Each row is a point on a landscape with many valleys, with its height.
From any point a ball rolls to the lowest of the 2 points nearest to it. It stops when none of these is lower. Distance is the straight distance between rows; heights are no part of it.
(1059) h=3.64: [ 19   6 -19 -37  32  -1 -34  42 -26   5   0 -36  27 -12   1   8  59  15
  31  -3  10  20 -22   8 -13  44  -6  34   8   1  49  22]
(83) h=2.07: [-17 -49   4  -6  17  15  46 -28  52   4  19  14  33  57  13  47 -70 -21
 -33  11  -4  11  81  -4  24   2   8   4 -11  16  -5  13]
(859) h=3.73: [ 25  26  43  17 -10 -13 -12 -51  17  -4   9  44 -31  26   9 -44 -51  -5
  -2   7 -30  10 -17 -20 -24 -31 -21 -43   3 -30  -7 -32]
(549) h=3.60: [ 10   4 -28  42  11  -8  27  -6  40  26  14 -32  23 -25 -16 -19 -52  31
 -60  25  -5 -12  53  -1  76 -15  16 -14  -2 -10  -6 -19]
(1121) h=4.43: [ -7  -4  33  44  -3  -4   8 -43  59 -17 -29  -6 -15  13   9 -42 -38  11
 -55  47  20  19  25 -17  36  36  24 -11 -11   1 -22 -35]
(1252) h=4.71: [ 18  47  31 -40  22  10 -25   4  28  19   0   8 -25  -4 -46 -10   3 -10
   0 -21  33 -38 -25   3 -60  -1  27  12  23  25   9   7]
(219) h=2.31: [  0 -57 -30 -23   7  18  -9   3  20 -24  12 -21 -16  39  74  15  -5  45
 -13 -25 -34  31  25  -1   9  10 -31  -2  20 -11  65  14]
(195) h=3.90: [  8  10  36  26 -11   0 -11 -10  32  -6  -7  43 -53   7  26  -8 -64 -23
   3 -19 -10   5 -34   4 -45 -31  12 -20  28 -17  -2   3]
(1528) h=5.39: [ 10  50  -2 -57   8  28 -49  16 -26  54   4 -12 -75 -45   1  -4  45  -4
   3 -30  -8 -28 -57   9  31  -1 -40  17   1  20  -4  18]
(641) h=5.12: [ -8  18   9   5 -36  12  21  -3 -40 -11  19  46 -33 -10  -1  28  13  11
  63 -23  -4  -4   6  49 -30 -28  41 -24 -31  -6 -10  24]
(238) h=3.95: [ 12  16 -32 -19  22 -24  -2  21  -8  18  44 -14   6 -47 -30  -8  10  -2
 -32  30  43 -55  21 -47  -9  23 -22 -26 -51  -1 -30   8]
(779) h=3.32: [ 37  47  -4  57   6  -1  20 -25  37  11  27  -9  -3 -12 -29   5 -32  33
 -21  31  26  -1  37  10  56  24  18 -18 -14  -8 -15 -13]
(518) h=2.76: [  0  40  12  -3 -27  19  -7 -12  -5  56 -32  16 -24   1 -45 -37  22  -2
  15   1   2  -9 -51  29 -12 -40  18   2  20   1 -11 -22]
(1324) h=3.34: [ 54   1 -13  17 -14  35   2   5   2   2   8 -31  -4  31  32  13  23  65
  12  -7 -34  29  43  34  59 -21   7 -30 -11   8  14  15]
(403) h=3.93: [  0 -51  -1  10  -9 -23  23 -29  43   8 -17 -35  20  34  10 -14   5 -18
 -65  27  12 -36  22 -93 -21  13 -37   5  17  15 -36 -38]
(464) h=2.93: [ 11  12  18  -6  70   4 -25  18 -42  20  18 -32  10 -27  14 -38 -19  25
   0 -42 -32 -11  -8 -65  -7 -15   9  18  47  15  54 -31]
(1025) h=3.42: [ 25 -31 -11 -49 -31   7  13  28  -6  33 -21 -15  33  45  12  32  63 -35
  31   0  53  15 -15  -3 -40 -11 -40  37  15  21 -45  10]
(942) h=5.20: [ 19 -40 -26  15 -12 -25  28 -46  10 -19  19 -20  92  57  18 -29  25  16
   4  30 -36  29  15 -48 -26  24 -29   0  -3 -15  43 -39]
(502) h=4.34: [  4   5   5 -18  88  13 -51 -16  25  -8  26   8  -6  -9 -11  -1 -41 -13
 -43 -24  -7  -2   0  -1  26  73  -4  12 -13   8  67  -6]
(422) h=1.74: [  8 -14 -19  21 -26  -4  42  38  67 -24   5  -1  57  -4  17  36  -9 -23
 -14  50   1  21  35  13   5  13   6 -11  12  -8 -15  36]
(738) h=2.83: [ -7  26  31  19 -40 -23 -26   3 -10  10 -41 -19  24  15  -9  -5   1 -15
  25   9  14  16 -26  10 -10   2  14  13 -26  10 -19 -22]
(821) h=2.89: [ 32  68  27  37  -5  21 -24 -51  20  -1   3   3 -29  12 -21  -8   9  15
  15  12   3  23   4  74  55  43  27  -8 -23 -19 -40 -16]
(974) h=6.68: [-14 -23 -24   0  -1   3  -5  43 -29 -11   7   7  16 -62   6   7  55 -45
 -36  36 -16 -13 -18 -43 -37   1 -54  10   6  10 -32   7]
(1340) h=3.94: [ 20  32 -16 -30  37  20 -45  14 -37 -11   4 -32   2 -40 -33  -4  54  11
  33 -35  13 -31  -6  16  22  44  31   9   6  20  40   5]
(450) h=3.28: [ -3   9  23 -17  30 -23  -7  23  33 -16   6  54  31  15 -21  13 -31 -54
  22  10  18  -8 -27  17 -48  13  22  18 -27 -10  11  -2]
(1520) h=5.68: [-33 -37 -65  -7 -33 -24   9  10 -42  13  -8 -21  23   5   1  21  25   5
  41 -37  50  -4 -55 -28 -25 -73 -23  42  55 -13  -9  24]
(619) h=2.80: [-33  26  -6   2 -26   4 -12  17 -16  -1  -4   5 -48 -16  14  19  12 -15
  21   3  -7  18 -13  54  41   2 -29  -3 -45  17 -48  19]
(806) h=4.32: [ -5   3 -10 -15  35  63 -32 -34 -40 -23  21  -6 -43 -55  -9 -19  29  22
  20  -4 -38   9  25  18  52  55  20 -13  19 -19  65  18]
(671) h=4.65: [ 23   2  27  25  29  -2  -8 -47  35 -15  40  35  15 -12 -22 -14 -45 -17
 -33  15 -15   7  -7  33  -6  37   8 -31 -35 -34  65 -10]
(475) h=3.03: [ -5  64   3 -12   9  22 -22 -31 -19  20  -9  37 -29 -23 -35 -23  38   9
  28 -33 -37 -14 -48  35  20 -10  18   0   6  -3   8  -7]
(448) h=4.24: [-40 -12  15 -42  -2 -12 -26 -40 -31 -25 -18  11 -25  50  34  17  14  10
  23 -21  12  14  -8  14  10  33 -27  19 -43   7  -1 -24]
(679) h=3.91: [ 20  13   7  38  -2   2 -14  25  -6   1  -6 -20  61  17  -2   0   3  38
  34   8 -64  54  -1  40  40   1  38  -7  -9  20  12 -16]
(744) h=3.61: [-19  28  25 -10  34  -2 -10 -29 -35   1  21  57  -7 -12 -22 -18   8 -37
  26  10 -67   6 -41  -1 -18  21   4   5 -51  14  -1 -36]
(371) h=5.05: [-36 -69 -28 -24   0  21  24 -40 -48   0  23  -9 -44  10  24 -11  37  55
 -14 -23  19 -27  46 -49   7 -33 -10   4  41   7   6   1]
(1527) h=2.64: [-14  14  34  17 -18  10 -17 -73  -3   4 -13   5 -41  38 -40  -3  17  19
  24   3   6   3  10  56  32  13  45   2  -6   2 -27 -15]
(1144) h=3.59: [ 11 -11  11  16 -17 -20  19 -17   7  12 -22 -37  39  49   8 -19   1   9
 -13  49  -4  -8  13 -49  -1 -16 -22 -11   1  23 -37 -53]
(674) h=1.93: [ -2  15   7  -7  24 -11  -5   8  -5   2  -9  11  -7 -23 -26   2  -6   0
 -26   5   0  -1  -9  37   8  13  23  23  -6  17  11 -11]
(487) h=3.87: [-23 -17 -29  33 -15 -20  18  -9  47  12 -29  -4  29  27 -25   0 -77  -2
 -38  29   3  -7  35   6  63 -43   2  -9 -15 -27  -1 -16]
(510) h=5.09: [ 39  24   0 -19  57  26 -24  11 -35  20  36  -3 -38 -26   0  15  16  15
  -2 -45  -6 -33   6 -42  10  -2 -11  -6  12  35  -2  10]
(1067) h=5.88: [ -4  37 -16  11 -27  -7  -8  19  44   7 -19 -14 -31 -43 -50 -27   8  15
 -31  27  54 -38 -28  40   7  25  -3 -17   7 -24 -17  31]
(1146) h=2.39: [ 13  30  64   8   4   4 -12 -22 -10  -5 -12  35 -23  -1   0 -20  19 -32
  45  -9  -8   4 -16  28 -69  43  66  11 -30  18   7 -11]
(898) h=6.31: [-13 -25 -42 -25 -38  18   2  25  28  -4 -12  -4 -34   0  -3  -7  35  -8
 -30  19  62 -29 -11  -3  -8   1 -30   8  13 -16 -31  43]
(1098) h=2.78: [ -7 -16   6   8 -25   9  28  29  39  -8 -28  24 -13  31  15  41 -44 -35
   1  -8  22  -5  18  13 -50 -46  15   0  22 -12 -45  15]
(924) h=6.51: [-21 -32 -31  -9 -41   0 -11  27  -3   1 -19 -32  15 -20  -2   8  53 -32
 -47  22  42 -32 -32 -32 -42   4 -63  17  19  -7 -50  12]
(552) h=5.24: [ 18  55 -22 -23  59  20 -41  26 -23  41  -2   2 -39 -59 -22  -7  16  -5
  12 -41   3 -49 -18   6  54  -1 -19   9  -8  32   1  31]
(1416) h=3.04: [ 40   0 -13  11 -57   5   3  14  27 -12   6 -26  -2  20  59  20  45  42
  24  24 -12  39  29  33  20   0 -18 -24  12 -17  -1  37]
(227) h=0.69: [ 15 -33  -7  16 -23   5  66 -11  49 -26 -29  37  53  31  20  33 -20 -55
  -2  47  -4   0  45   9  -5  24  28 -13 -10 -11 -40  -7]
(454) h=4.60: [-35 -14   0  36 -43   1  -1 -31  32 -32 -38   2   6  18   8  -5 -36  17
 -36  47   2  34  23  24  66  30 -14   0  -9 -21 -10  -8]
(471) h=3.07: [ 34  77  22  50  16   4  -8 -61  25  21  11  27  -6  16 -59 -25 -28  41
  -8   8  17 -11   7  49  46   2  12 -12 -12  -7 -20  -8]
(908) h=4.74: [-47 -34  -3  19 -10  16   5 -17 -57 -24  29  -6  12 -36 -12 -40   2  11
   7  12 -36  15  18  -4  12   0  28  10  15 -11  32 -23]
(465) h=7.04: [  3 -26  24  23 -40  27  51  49   4  -2 -32   7  24   0  -8   9 -18 -51
 -10  19 -32  33   0 -18 -31 -28  13  16  33  21 -47   5]
(1329) h=1.81: [ -5 -25  -7 -44  40  23  26 -36  31   4  29  29 -39  18 -50 -17  11 -13
 -35   9  42 -40  31 -25 -21  40   1   9 -15  -8   7   4]
(1283) h=3.35: [-27  24  19 -32 -13  11  -6 -27 -37   9  -1  65 -42  -5 -15 -13  35 -33
  45 -13 -18 -17 -46  29 -24  13  10  20 -31  14 -17   3]
(1497) h=2.70: [ 37  -5  38  10  34  37  -9  23 -56   3  12 -32   4 -39 -17 -19   3   6
  28 -41 -40 -10 -12 -66  -8   1  58  10  55  39  27 -24]
(681) h=4.36: [-37  -5   6 -16  79  -1  -9   2  11   4  39   4 -34  -1  11  15 -35  -6
 -36 -14   5  -6  26  14  34  41   7  26 -41  26  24   7]
(190) h=2.40: [-23  19  12  -2  -9  -3  15  23  -6  15 -42  22  24   9 -39  12   3 -16
  29  11   1   3 -42  48  -8 -21  19  14  23  11 -11 -17]
(1325) h=4.82: [-11   5  13   8 -27  14   7  13 -16  -7  -5  -1 -59 -21   4  11 -11  24
  16 -18  31  -9  28  49   3 -22  51 -19  -9  12 -28  52]
(1301) h=6.23: [-49 -15 -23 -21 -15 -42   3 -28 -65  10  11  12   9   8  -6 -24  21 -17
  37  -1  17 -17 -25 -63 -39 -39 -42  21   9 -21   6 -39]
(1156) h=3.48: [ 28  32  41  26   2 -19 -16  41  52   4 -48  -7  13  46  27  11 -58 -10
   2 -10   7  16 -21  -4  -6 -15  -2   9  18  34  -5  -3]
(117) h=3.24: [ 11  56  -5  -7 -48   8 -16  10 -49  25   4 -19 -63 -49  16  -9  38   3
  19  -8   2 -17 -20  27  41 -12 -15 -32 -36   7 -41  11]
(946) h=3.39: [ 68  -4   8 -23  32 -19 -36  44 -27  -8   9 -66  35  -4  27 -10  46  18
  17 -32   7 -13 -19 -26 -31  19 -11  10  25  22  35  -4]
(958) h=4.92: [-11  23 -12  39  -5 -19 -19 -20  40 -31  -9  10  62   8 -28  10 -14 -12
  16  34  17  37 -18  62  12  37  22  -8 -36 -27  11   2]
(1421) h=2.62: [  2 -16 -32 -13 -18  -7  -3  30  17 -30   6  -3   5  32  74  30  15  47
  29 -17 -25  42  18  29   0 -24 -48  -8  -6 -32  35  32]
(771) h=2.03: [-16 -34 -21  -5  16  13 -20   9   0 -18  -3 -11 -12 -16  34  -5 -20  27
 -38 -11 -51  36  21  16  53 -11 -63 -15   0 -31  59   0]
(1006) h=4.16: [-17   5  25   4  78  -5 -16 -38 -25 -12  30   8 -35 -43 -10  24 -22   1
  -9 -12 -39  -5  55   2  52  61  11   3 -49   4  30 -21]
(813) h=4.93: [ 33  15 -22 -53  27   5 -11  25 -32  37  20 -39 -59  -8  12  11  18  42
 -34 -37  26 -57  16 -33   7 -39 -26 -11  23  21 -21  33]
(441) h=7.20: [-23 -37  37  36  10  20  19  55  -3 -21  -2  -3 -21   0  39  19 -16 -28
 -20  -8 -28  25   8  -6 -13  -6  31  16  34  33 -21   2]
(220) h=4.81: [ 34  32 -13  29   7 -10  -6 -39  58 -10  40  43  16   8  -9   6 -15   6
   3  27  -4   9   5  21  13  12  -7 -37 -26 -65  23   7]
(1054) h=5.51: [  3  31 -21 -56 -13  11 -57  -8   1  29 -12 -15 -54   9   7 -21  27   5
  -3 -21  27 -17 -29   4  42   6 -52  -7 -15 -10  -8  22]
(1183) h=3.15: [ 18  13  13 -25  63 -25 -47  39 -28  26  -6 -60   5  18  29  -2   5  32
   5 -62  -9 -16  -4 -52  -8 -16 -19  28   5  30  38 -24]
(1198) h=3.33: [  4   1  -9  10   4  -4  15 -33 -25  24   5  -8   6  29   1   0   4  38
  -1  21 -42  -1  22 -32  24 -29   1 -31 -32   0 -14 -48]
(277) h=6.07: [-51 -20 -48 -32   6 -29  11  14 -18  12 -16  22  -5  -6 -12 -19 -13 -25
  -9   1  -6 -13 -41 -49  -6 -53 -71  21  12 -26  -4 -22]
(302) h=5.91: [-43 -38 -68 -24 -29  -7  32  17 -28  10 -35  21  37   5   6  -2  16 -22
  14   0   6   4 -59 -48  -2 -70 -53  36  33 -38 -25  15]
(970) h=5.59: [-29 -67 -69  16 -23  -9  51  11 -90   1  10  -1   2   5  41  26  40   3
  36 -29  48  24 -27 -41 -44 -54 -16  35  52   6 -21  10]
(1443) h=1.30: [ 26 -14 -10   5   3  17 -11  36  15 -20  17 -35 -16 -47  36  -9 -15  20
 -28 -15 -20   6 -12  -7 -18  -7 -19 -21  26 -20  38  26]
(192) h=1.72: [  2 -18 -24  19   8   4 -47  42  27 -36 -16 -49 -26 -55  51  -7 -20  28
 -35 -26 -52  21  12 -29  56 -21 -37  -2  31 -10  30  25]
(1464) h=4.72: [-10  -5 -17 -43  18 -10 -14  16 -13  23   5   5 -40   6  16   0   1  35
 -11 -61  54 -42 -32 -15   1 -42 -33  14  29  -4  -2  30]
(1030) h=3.70: [ 45  37  34  11  -2  11 -31 -47 -29   4  20 -21 -22  28  20  -4  -2  64
  34 -36 -27   1  43 -29  34   0   6 -55  -7   9  39 -10]
(141) h=5.38: [-15  -3 -21  24 -66  27  50  -6 -21 -12  21  25  -9  11 -20  30  17  12
  25  25 -13  19  16  37 -12 -26  34 -22   0 -40 -10  16]
(1383) h=3.17: [ 17  32  65  36  18 -26  20  14  38  11 -29   5  41  40 -19   1 -64 -26
  -8  -1  -6   9   4 -23  -4   1  34  15   2  40 -35 -27]
(1179) h=4.13: [-29 -54  -9   0  19 -20  12 -10  42   4 -19 -20  17  27  15  14 -53   5
 -59  20  -9 -11  29  -4  45 -25 -29  23 -11   4  -7 -17]
(273) h=3.99: [-18 -38  -7 -10 -25  20  11  45 -33  37 -20 -22 -31  -3  33  33  20  10
 -19 -53  21 -23 -26  -9  -9 -85 -13  34  43  28 -71  40]
(1380) h=6.86: [  4 -22 -15  24 -25  20  36  49 -15 -13  -5   5  -9 -32   2   6  23 -46
 -22  45 -14   6  -4 -12 -35  24   9  22  21  12 -57  15]
(95) h=5.00: [-24  18  -7 -38  25 -18 -10  24  -9  13 -14  15   4  26 -49  -2   0 -24
  30 -40  61 -39 -12  -1 -40 -25  21  39   3   8   5  16]
(223) h=4.52: [-26 -22  11   5  -1  34 -15 -49 -53 -49   7 -14 -40 -63   9 -36 -25  22
   6   3 -36  -1  15 -16  12  49  34  -1  15 -32  61  -5]
(395) h=5.66: [-37 -16 -15  20 -55 -16  26 -32  -2 -21   8  21 -23 -15   7   7  -8   6
  11  37  26  -3   8  13 -27  -8  25 -41 -10 -36 -46   6]
(1259) h=3.89: [ 12  76  18   7  13   3 -40 -34 -35  -9  33  18 -20 -10   7  14   1  45
  59 -42 -18 -20  19  25  28  -2   6 -49 -44  -1  31  -2]
(1222) h=4.47: [-44 -29  -9 -34  17 -17 -24 -18 -24   6  -4   3 -43   7   6  -7   5  22
  11 -42  16 -23   7   2  -2  -6  -7  21  -6  12  19  -2]
(236) h=4.50: [  2 -22   4 -11  62 -32  -1 -22  44   4  32  23  37 -18 -20 -17 -70  -9
 -58  17  -7   0   4  25  26  65  -1   9 -17  -8  75  -5]
(303) h=2.43: [ 31 -16 -40  29  -5  -7  22  53  62   0  12 -19  63 -33  30  38 -13 -12
 -21  17 -31   4  29  -8 -13 -21 -34 -25 -21   6   7   5]
(791) h=3.74: [ 28  43  30  39  15 -29 -28  42  21   1 -25 -38  35  32   4  12 -29   9
  37 -15 -22  31  -4  27  34 -24   9 -15 -13  25  14  -6]
(961) h=6.11: [-31   0 -17 -27 -38 -15 -16 -19 -55  -4  24 -12   2 -18   5 -27  57   2
  28  -8  22  -2 -43 -32 -44  30 -37   7   8 -24  14 -13]
(1292) h=2.09: [ 11 -24   3  12 -13  10  31  22  18   4  -8  30  18  38  44  32 -26 -30
 -14  -5  -9  -9   3 -55 -66 -32 -27 -15  35  11 -44   7]
(634) h=4.40: [-44 -52  -9 -19  24 -15  -5  -5   5 -24   1 -46  -2  15  48  24 -38  12
 -56 -26 -16   2  34 -41   4   2 -12  20  14  21  14 -11]
(596) h=2.34: [-19 -28 -10 -22 -16   9   7  43  -6  -6 -10  -7 -17  15  25  27  17   8
   1   9   7  34  -5  33  19  10 -19  16 -21  -3 -32  24]
(62) h=5.65: [ -5   7 -21 -48 -15  10 -33  11 -14  19 -36  -9 -27  15   2 -29  63   2
  16 -18  43   5 -46   4  -4  -4 -32  23  19  10  10  -4]
(386) h=4.07: [ -9  34  -3  12  10  -9 -23  10 -49   3 -12  -1  19 -17 -14  -1   9  22
  30 -25 -52  20   3  37  46 -33  14 -24 -31   1   1  -4]
(700) h=3.58: [ 26  -2  36  16 -21  -6  -4 -25  38   7 -11  10 -20  -2   9 -50 -30 -25
 -36  36 -43  35 -26 -15 -11  15 -21  -7   0 -25  24 -45]
(1175) h=4.04: [-43 -31  24  -6 -24 -38 -10  -8 -18 -47 -25  10   4  27  64   9 -17 -16
  30  15 -13  49 -11   8 -11  28 -34   6 -34 -15   7 -16]
(657) h=3.98: [  5  60 -22 -32   4 -11  -7  11  -5  28  14 -13 -17 -51 -64 -10  57  -8
  14 -14  50 -64 -12  17 -11   7  26   5   7  18 -12  36]
(334) h=3.30: [ 15 -22  -9 -11 -14 -17  30  11  32  -3 -27  10  93  18  44  10  18 -52
  17  24  -5  29 -22 -22 -47 -11 -30  10  26 -11  -4   1]
(650) h=5.06: [ 36 -47   6  13 -27  16  40 -31 -18 -34  30 -31  61  11  -4 -28  42  15
  16  39 -42  29  28 -31 -10  36  23  -5  -6   0  28 -33]
(107) h=3.62: [  1  10 -38 -21   5  -4  23  16 -24  19  27   0   2 -23 -18   0  17  -9
  -8  25 -20 -24  27 -34  15 -26 -33 -28 -29 -12 -23 -15]
(15) h=5.36: [-33 -18 -41 -17 -28 -12  15  10 -19   0 -22  14  16  15 -35  -5  23 -34
  35 -28  84 -33 -43 -17 -65 -43   8  27  47  -6  -9  31]
(185) h=2.26: [ 28  27  25  15 -14  20   6  27 -52  24  -6 -60 -10 -56  -9  -9  18  13
  17 -28 -18 -34  -4 -44  -4 -23  37 -19  40  28 -14  -4]
(1044) h=2.86: [ 43   8  10  18  -9 -14  15  30  44 -21  42  -1  22 -29  47   7   3 -25
 -26  33 -32   6   9 -33 -22   6 -49 -52 -27 -13  26   5]
(1486) h=4.42: [ 26  16   9 -37  31  10  -5  42   1  32  21  -3 -56 -31 -58 -16  43 -23
  15 -16  49 -52 -10  -3 -48  -6  35  11 -15  48 -29  38]
(1245) h=4.91: [-10 -51 -19  26 -11  22  21 -15 -40  -1  18 -22  63  -1  -3 -23  38  26
   9  15 -63  39   6 -22  18  12  11   5  30  -7  61 -29]
(630) h=4.73: [-40 -79  -9 -15  -8  -9  38  -6 -17 -16  15 -17 -23   8  42  19   2  12
 -41  -7  31 -16  49 -38 -22 -12 -22  17  15   8 -18  10]
(1455) h=3.40: [ 30  30   9  15 -15 -12   4   3  46  -9 -20  15  60  11   0 -26 -50 -41
 -13  39 -47  33 -41 -22 -15  -3 -29 -12  -7 -30  43 -21]
(567) h=3.41: [ 19  66  26  16 -31  18 -10  -7 -31  26  12  26 -87 -73 -21 -13   2 -25
  27  -5  -2 -46 -18  14   4 -21   4 -29 -14  15 -51  11]
(749) h=5.90: [-26   3   4 -10 -27 -14   3 -45 -30 -30  18   6 -25 -24   3 -20  19  -6
  20   3  25 -30  -5  -5 -29  15   7 -27 -10 -28   2   4]
(1226) h=2.52: [ -9 -33  21   7  26  27  54   9  49  -4   6  60  27  35  -6  37 -72 -28
 -24   5 -25  22  22  20   2   1  41  -4  -2   9  10  -3]
(1439) h=4.15: [ -6   8  -4 -11  52  13 -40   2 -15 -26   6 -28 -16 -26  11  -3   6  33
  -4 -36 -15  -1  24  23  36  39  20   2   3  -4  56  20]
(1019) h=3.81: [ 14  34  36  14  35  23  -7 -47 -51  -6  32  35  -5  -7 -25  -1  18  -1
  46 -25 -67  14   5  10   8  15  31 -19 -10  19  14 -21]
(1081) h=3.16: [ 58  18 -14  -7  16 -12   1  10  69   1  27   5  69  -3  13  -1 -18 -16
 -29  28 -26  18   4  -6 -19   0 -43 -21 -18 -44  69  -4]
(1291) h=3.12: [ -6  28  13  22 -15 -23 -22 -21 -18  13 -25   4  22  23 -13 -15  21  17
  16  35 -37  26   3   2  36   2 -16   1 -39  -2 -29 -54]
(1381) h=3.92: [ 17 -17 -14 -22 -12  -4  16   6 -13   9 -11 -19  43  23 -31 -13  52 -32
  15  27  53  -2 -10   3 -56  18   3  23  25   9  -8   1]
(1303) h=3.82: [-44 -18  16   7   3 -39 -10 -17  34 -35   9  20  27  10  34  -3 -57 -38
   0   7 -40  47   6  11  -5  23   0  16 -30  -9  28 -22]
(926) h=2.82: [ 35 -22 -13   0 -51  16  31  17   6  19 -41  -1  55  54  51  28  31 -33
  29  -3  21  15 -24 -29 -51 -54 -40  19  40  13 -17  -1]
(258) h=2.87: [ 28  -2  32  18  36   8  23   6  52  12 -31  49  58  50 -46  11 -74 -55
   2   8 -24  22   6  10  -7   5  29  16  -1  13 -12 -37]
(933) h=1.29: [ 12 -14  -2 -53  22  22   7  -2  12  23   2   2 -39   2 -31 -13  45  -9
 -51  34  18 -27   2 -14  -4  61 -11  18  -7  28 -25  -2]
(780) h=4.10: [  7  16 -12  13 -14 -23 -34  -8 -22  -8  22   4   6  -3  31  14  -3  31
  36 -13 -29  13  28   7  27   3  -2 -36 -56  16  12  11]
(152) h=4.44: [-41 -31  13  -4 -23  12   5  27 -31  10 -36  -6 -56 -26   4   8   4   0
 -17 -27  22 -21  -9  19  -8 -42  28   7  20  49 -48  30]
(1370) h=6.09: [  8  14 -23   0 -40  23  23 -10  47   9 -16  19 -28  16 -28 -15   9  -4
 -29  50  44 -22  -3  22  21  10   6 -21  10 -41 -37  20]
(82) h=1.82: [ 13 -18 -14 -13   8  -1 -18  53  13   1  -3 -25   8  -4  31  13   7   8
 -35 -16  15  10   7   0 -10  -7 -34   6  19  14 -14  30]
(1064) h=2.85: [  1  30   0  39  -8 -23   1  24   0  11 -14 -27  50  -4 -57   9 -32  24
 -14  22  32 -15   3  29  11 -43  53   4  15 -11   6  12]
(947) h=3.57: [-10 -23  14   2  25 -34  14  12  21 -39  15  36  36 -16 -11   0 -50 -50
  -7  23  -9  23 -16  28 -18  41  27  35 -21 -25  49  13]
(216) h=3.38: [-19  23 -39  -3   1 -19   4  24   6  22  -5  -4  28 -13 -73   1  32  21
   3  15  63 -40   6  15  -4 -22  43  -8  19   7 -13  11]
(670) h=2.01: [ -3   4  55   9 -23 -12   4 -32  -1 -35 -13  17  15  25   9 -13  -3  -8
  27   4  -4  52  -7  26 -34  47  52  25  -8 -17  30 -12]
(1445) h=3.53: [ 24 -13  37   8  -9  33   7 -14 -28  14  23 -27 -19  42  15   4 -10  86
  13 -39 -23  22  42 -12  31 -41  17 -22   9  19   0 -14]
(80) h=3.43: [ -8 -33 -19 -16 -12  11  -3  52  17  17 -14  12 -11   4  22  64  -4 -29
 -16 -31  38 -21 -14 -18 -40 -58 -11  -3  29  -3 -68  47]
(290) h=4.00: [ 19   5  53  17  66  12   3 -15 -37 -15  34   1   1 -33   7  -8   3   8
  17 -20 -32   0  37  -6  15  62  35  -6 -16  23  23 -24]
(1197) h=5.67: [  1  54 -11 -22  -5 -18 -20  -5  34  23   4  12 -51 -17 -27  -9   3  -3
  -6   4  46 -28 -25  17  21   5 -32  -6 -37 -12 -40  20]
(762) h=2.84: [  0   2  65   9  -1 -12  11   6  14 -25  12  29  -7   3 -10  14   2 -35
  17  -3  19   2   5   2 -78  44  18   5 -32  21   4  20]
(105) h=2.41: [  6  38   1  20  -5 -27 -25  29 -13  -9  12 -27  27 -33 -28 -19 -12   7
  10   2  13 -13 -26  26  -3  -4  30 -17  18 -14  25   0]
(409) h=2.88: [  6  31  12  18 -17   2   7  28 -53   5  11  -4 -28 -70 -10   3   8 -10
  31 -24  -1 -27 -33  22 -19 -32  41  -6   6  21 -33   5]
(1525) h=5.31: [-27 -87 -44 -17  11  16  49  -8 -70   8  10 -19 -32  15  21  27  43  41
  -9 -36  28   3   6 -59 -26 -52 -15  51  68  22 -30  11]
(498) h=4.23: [-11 -24  28   3   0 -32  22 -50  45 -15 -38 -18   9  23   7 -32 -34 -11
 -43  31  37 -20   5 -51 -16  47   4   4   8 -16 -26 -42]
(932) h=4.76: [-18   6   6  27   5  -4 -16 -40  61 -22 -33  19  24  43 -15   6 -48  16
 -20   7   0  51  10  67  50  44   8  -1 -21 -33  11  -7]
(511) h=5.01: [-13  19 -23   2   5   1  15  -8  44 -13  26  44  60  -4 -54  -1  -4 -14
   1  38  20   9  -4  29   8  17   9   0 -11 -51  38  10]
(1147) h=2.36: [-15 -25  13   5 -33  19  -1 -38   0 -22 -18   1 -25  58   0  -2  13  18
  17  17  10  41   6  53  -3  12  35  -5   9 -11  17  -9]
(1021) h=1.52: [ 11 -19  -9  18   4 -10  43 -32  78  -1 -30  23  55  40   5  51 -65  -8
 -20  36  16  25  62  22  36  29  15 -21 -35  -1 -24   9]

For each start below, name the point where the ball stops.
(1259) => (1443)
(15) => (674)
(958) => (190)
(386) => (227)
(1245) => (185)
(681) => (190)
(813) => (670)
(749) => (1292)
(970) => (670)

For each start below, name every point that the ball comes to, in order.
(1528) => (552) (510) (813) (1464) (1222) (448) (1175) (1303) (947) (450) (762) (1146) (670)
(650) => (1245) (908) (223) (806) (1439) (1340) (1059) (946) (1183) (464) (1497) (185)
(961) => (749) (395) (141) (641) (1325) (152) (273) (80) (1098) (1292)
(780) => (1259) (1030) (1445) (1324) (1416) (1421) (219) (771) (192) (1443)
